Each row is a point on a landscape with many peaks, with its height.
From any point a climber steps to the highest of the 6 points nearest to it. It stops when none of these is higher. Distance is the straight distance between rows; heights are no part of it.
Futi: [114 107 132 131 161 108 157 151]  height 6.74
balo: [117 169 106 118  70 148 135 106]  height 4.05
tonu: [103 134 109 102 177 118 168 111]  height 6.61
ped: [119 166 120 132  91 155 111 166]  height 6.42
ziv: [129 148 112 120 160 122 151  80]  height 6.09
tasov: [144 159 133 125 123 136  96 148]  height 4.85
Kis: [132 139 142 142  98 141  95 185]  height 7.48
Rapa: [146 147 117 105 131 124 126  63]  height 6.37
zur: [132 156 123  75  82 114 132  76]  height 5.87
zama: [113  73 138 154 140 134 149 151]  height 4.34
lipaf: [136 154 112  97 106 147 114  91]  height 6.69
liku: [134 138 124 140 169 115 149 126]  height 4.71
gida: [146 164 128  57 124  60 134  47]  height 3.44
ror: [137  77 145 191 125 145 117 149]  height 5.99
mek: [140 124 135 144 158 112 149 140]  height 7.20
nibab: [141 158 121 106 123 144 109  95]  height 6.90
tatok: [106  74 143 106 158 117 150 152]  height 7.15
gubar: [120 170 114 109  94 157 113 123]  height 4.06
Gez: [127 127 124 138 168 108 153 133]  height 5.55
lor: [124 156 115  81  77 124 128  85]  height 6.29
Supit: [160 198 111 182  43 160  84 122]  height 2.43
mited: [113  76 138 142 146 117 157 154]  height 7.06
Peze: [128 124 151 157  71 141  92 195]  height 5.39
ginaz: [143 147 117 129 161 128 133  99]  height 6.07
feno: [143 153 121 114 145 132 120  86]  height 7.13
vef: [108  63 142  96 175 116 144 144]  height 7.05
mig: [149 154 126 132 156 129 126 120]  height 5.77
Gikup: [119  72 148  83 215  96 136 117]  height 5.21
Reb: [127 182 112 173  75 143 121 163]  height 6.31
mazo: [142  77 152 194 106 174  78 165]  height 5.85
vefut: [144  89 155 177 123 129 121 153]  height 2.14
sunid: [119 168 110 109  55 126 138  90]  height 5.79
datim: [140 110 152 154  92 140  89 178]  height 7.94
Lun: [145 152 126  65 118  81 131  46]  height 4.44
Sele: [127  75 141 173 130 134 147 151]  height 3.82
nupo: [142 192 102 181  62 151 112 129]  height 3.81
norur: [105  59 139 122 158 130 149 147]  height 7.10
vefi: [131 146 110 132 165 118 148  98]  height 7.68
vod: [150 153 124 125 143 134 107 122]  height 5.57
lol: [123 168 116 123  94 153 117 145]  height 6.21
merog: [113  66 144  85 197 103 134 130]  height 5.88
borip: [140 151 125  64  99  89 128  63]  height 0.68
nid: [104  99 132  74 207 108 145 118]  height 5.17
riki: [118 175 106 129  67 148 131 119]  height 3.06
zepo: [133 115 151 146  86 140  86 180]  height 7.71
lupi: [150 151 131 135 150 127 111 134]  height 4.53
kedab: [146 105 155 165 130 119 115 148]  height 0.51
Lome: [107  76 143 125 154 119 158 150]  height 7.35
rado: [150 131 142 150 146 117 122 145]  height 6.33
bes: [101 118 116  86 187 110 162 126]  height 7.12
Pida: [122 152 135 158  69 139 106 197]  height 4.08
vevu: [119 134 102 102 160 108 172  53]  height 5.54
ropem: [139 107 145 157 142 110 133 152]  height 5.64
vev: [120 138 101 113 167 118 165  68]  height 5.84
Kenil: [103  92 132  94 183 111 152 138]  height 5.90
Tem: [109  67 145  92 179 111 135 138]  height 6.66
puro: [109 116 128 126 170 107 160 136]  height 5.27
bopi: [134 142 119 137 168 118 143 111]  height 3.96
ges: [ 96 126 103  87 190 119 168  93]  height 7.83
vopad: [150 139 140 142 139 127 106 141]  height 4.95
kes: [133 182 101 160  53 140 126 107]  height 1.50
Deg: [143 141 120  89 132  89 143  39]  height 5.71
nir: [138  92 153 168  79 158  76 186]  height 6.34
Vut: [143 152 118  95 114 133 114  71]  height 5.33
Kib: [124 184 104 152  73 150 125 136]  height 7.57
Vavum: [144  75 153 192 118 153 103 154]  height 6.28
Fovo: [122 172 117 143  86 151 116 169]  height 6.44
zuzu: [101 106 127  79 195 111 151 129]  height 6.48
Gamap: [129 139 136 149  80 143  99 196]  height 3.66
Dirug: [142 143 115  89 126 107 129  47]  height 5.58
san: [144 148 117 125 156 129 133  87]  height 6.67
did: [142 142 112 108 145 114 149  52]  height 5.83
denul: [138 188 107 187  68 145 107 156]  height 5.66
moze: [123 165 125 171  71 141 110 192]  height 5.41
Rer: [130 157 131 130  98 146 102 169]  height 6.35
ket: [122 161 108  99  82 148 124 101]  height 5.93
vame: [122  67 142 193 131 159 134 155]  height 5.86
furo: [104  82 141 100 175 117 150 146]  height 6.52
luf: [148  78 155 191 109 169  95 161]  height 6.01
Lefu: [118 176 116 153  80 152 116 166]  height 6.46
Tisor: [140 143 126 143 160 121 137 125]  height 7.31
Sopur: [121  98 137 145 152 108 152 148]  height 7.00
Zut: [108 134  97 101 175 112 171  78]  height 5.46
Gepot: [142  80 160 175 106 151  90 163]  height 6.94
bimav: [102  54 139 136 146 138 152 154]  height 4.94
vol: [145 132 149 141 113 135  91 169]  height 7.50
lut: [107  96 132 109 170 106 157 151]  height 6.02
natur: [144 101 157 161 105 139  91 166]  height 7.60
mapi: [105  59 148 109 166 124 144 147]  height 7.22
mena: [127 173 101 134  53 137 138 102]  height 3.45
pud: [132 140 110  94 143  92 157  36]  height 5.76
nug: [149 105 157 159 119 128  98 155]  height 6.53
Kam: [100 108 119  70 206 116 146 116]  height 3.35
nafo: [106 121 117 109 180 113 166 132]  height 6.47
Beno: [133 160 115 103 104 153 106 113]  height 5.68
mopa: [141 126 151 139 104 135  86 182]  height 7.54
naben: [125 159 114  87  78 132 133  92]  height 6.36
datil: [117 138 110 120 176 117 161 100]  height 5.89
masal: [140 100 155 164  86 150  79 182]  height 7.21

Write out the way that a climber takes from each point below.
moze | Lefu, Kib
vame | Vavum, Gepot, natur, datim
tasov | vol, datim
vevu | ziv, vefi
balo | naben, lipaf, nibab, feno

Call two points neighbours if one is among the 6 nearest of the other. Go from one point of each pair to the other, from neighbour to neighbour, staying as high as possible. Name the lowest point that can't be avoided.
Lome / feno | ginaz
vefi / Kib | Beno
Lome / ges | zuzu
vefi / feno | san
Tisor / Lome | Sopur
